Each row is a point on a landscape with many valleys, with its height.
A ball rolls from a point to whichever of its 5 nearest points has the largest drop for the distance, and stops where none of them is lower. Distance is the straight distance between rows; heights are no part of it.
(578): [ -2 -29 -25  12  18   3   0   4]  height 34.8
(409): [ 36 -11 -28   7  23   8 -13 -17]  height 29.0
(58): [-35   6 -17  12  11  -4  -3  26]  height 28.8
(4): [  2 -27 -26 -40  11  13 -26  29]  height 28.7
(522): [-20  46  41  19 -28 -21  10  -8]  height 76.8
(386): [  1 -39 -11 -51  -1  56  13  -2]  height 29.2
(185): [-29  36  15  43  -3 -13  28 -17]  height 83.7
(5): [ 45   7   7   1  -9 -39  -3 -25]  height 4.9
(161): [ 11  -2  59  18 -38 -24  35 -22]  height 68.5
(288): [-45  11 -12  39   8  -1   7   2]  height 40.5
(394): [ 11  -9 -19   8  21  -8 -12   3]  height 34.9
(173): [-51  13   0  26  16   4  16  20]  height 10.3
(560): [-11  38  33  17 -24 -32  15  -8]  height 76.7
(353): [ 56  -8  -8  -9  28  16 -44 -20]  height 38.4
(267): [ 16   5  -4  26   2 -32   1  -4]  height 34.6
(682): [ 16  18  35  14 -28 -30  20 -16]  height 62.3
(465): [-17   9 -11  27   5 -12  12  -3]  height 62.8
(442): [ -4  -6 -31 -23  14  -2 -26  40]  height 37.6
(141): [ 13   6  19  32  -7 -28  31 -26]  height 63.9
(181): [  8   6  -8  10   9 -30 -13   3]  height 12.3
(835): [ -6  32  58  12 -51 -22  16 -10]  height 76.3
(547): [ 20 -22   1 -68   7  60 -14   5]  height 28.3
(215): [ -4 -40 -24 -19  20  40  13   5]  height 24.8
(482): [ -8  32  20  25 -18 -35  21  -9]  height 75.1
(292): [ -3 -49 -17 -40   0  57  29  -9]  height 39.9
(538): [  5  20  51  22 -34 -26  25 -16]  height 65.5
(601): [ 43 -14 -24 -15  24  22 -41  -8]  height 25.8
(669): [ 35   1 -13 -15  17 -15 -36   1]  height 29.1
(192): [ 12 -25   1 -79   1  62   8   1]  height 34.7
(343): [ 30 -38 -21 -10  29  39 -16 -15]  height 17.3
(2): [ -8 -45 -32   2  18  33   8   5]  height 32.2
(34): [-28  34   1   5   2 -29 -20  16]  height 6.0
(281): [ 18 -17 -31 -13  22   9 -26   7]  height 24.4
(270): [ -3 -30 -23 -52   5  37  -4  21]  height 23.2
(502): [ -5  40  14   4 -11 -40 -16  13]  height 18.9
(725): [  9  42  45  -8 -40 -44  -4   1]  height 50.6
(253): [  6  45  22  -1 -17 -47 -13   2]  height 31.4
(619): [  8 -26 -28 -28  13  31 -22  11]  height 18.4
(254): [-17 -42 -22 -19  10  21  13  20]  height 32.1
(189): [-25  49  25  34 -25 -14  17 -14]  height 68.2
(354): [-41 -24 -23  12  15  16  17  20]  height 62.2
(596): [ 18  26  42  -4 -25 -42  13  -6]  height 59.4
(694): [ 18 -25 -24  14  18  12  -4 -17]  height 27.6
(684): [-21 -15 -26   5  20   5  -8  20]  height 41.4
(392): [-13 -18 -17 -69   1  29  -3  23]  height 27.5
(13): [ 19 -43 -15 -22  17  51 -12   4]  height 16.2
(464): [  3  21  57   8 -39 -36  20 -15]  height 65.9
(224): [ 33  -4  -5  20  -1 -21  12 -32]  height 12.8
(714): [ -8  25  47  33 -35 -17  33 -17]  height 71.7
(685): [-46  40   4  35  -4  -1   5   4]  height 52.8
(143): [ 31  29  15  -7 -12 -54 -11  -3]  height 20.7
(251): [-18 -24 -24 -14  15   5  -4  21]  height 37.5
(451): [-58  28  -6  16   4  -9  -6  29]  height 22.5
(733): [ 19  -3 -12  31   6 -15   7 -18]  height 17.6
(133): [-17  27  62  27 -54  -1  29 -15]  height 84.4
(526): [  2 -41 -21 -24  16  46   1   2]  height 20.4
(456): [-24 -15 -22 -18  14   2 -19  37]  height 33.9
(520): [ 52   3  -4  12   3 -25   6 -31]  height 10.5
(135): [-51  19  -2  46   9   1  15  -1]  height 39.6
(549): [ -5  37  70 -11 -67 -19  -6   1]  height 89.8
(816): [-22  36   4  28  -1 -23  -2   1]  height 41.1
(322): [-40   8 -13 -15   6  -4 -18  37]  height 31.2
(724): [ 23  14 -10   4   9 -35 -23  -1]  height 32.0
(225): [-11   8 -19  11   8 -22 -12  19]  height 41.3
(213): [ 30   5 -14  -2   9 -14 -21  -7]  height 24.0
(207): [ 26 -31 -15 -28  17  47 -21  -4]  height 13.0
(858): [ 16   3  17 -95   1  64   9 -14]  height 61.9
(702): [-40  45  15  31 -11 -18   4   1]  height 54.7
(12): [-33 -20 -28  28  12  14  11   9]  height 56.2
(67): [ -7 -19 -28  -2  14   4 -11  16]  height 41.0
(220): [ 32   5  -8  13  10 -25  -1 -20]  height 15.6
(101): [ -8 -24 -22  17  24  16   8  -4]  height 38.5
(421): [-10  12  76   7 -57   9  14  -9]  height 92.7
(432): [ 42 -26 -22  24  18  16   7 -24]  height 27.2
(249): [ 20 -40 -29  12  23  38   1 -12]  height 23.0
(154): [  9 -34 -17 -49  11  43 -16  12]  height 19.2

Where does a ball stop that starts at each point below?
(684) -> (173)
(185) -> (34)
(733) -> (5)
(596) -> (34)
(101) -> (207)
(251) -> (207)
(67) -> (207)
(456) -> (34)
(442) -> (207)
(141) -> (5)

Call two points neighbours if one is among the 5 nearest of the other. Go from one point of each pair to the other, from neighbour to neighbour, staying as low as possible. Name the highest point that can't be avoided.
(34) and (173) -> (451)
(5) and (207) -> (432)
(5) and (34) -> (143)
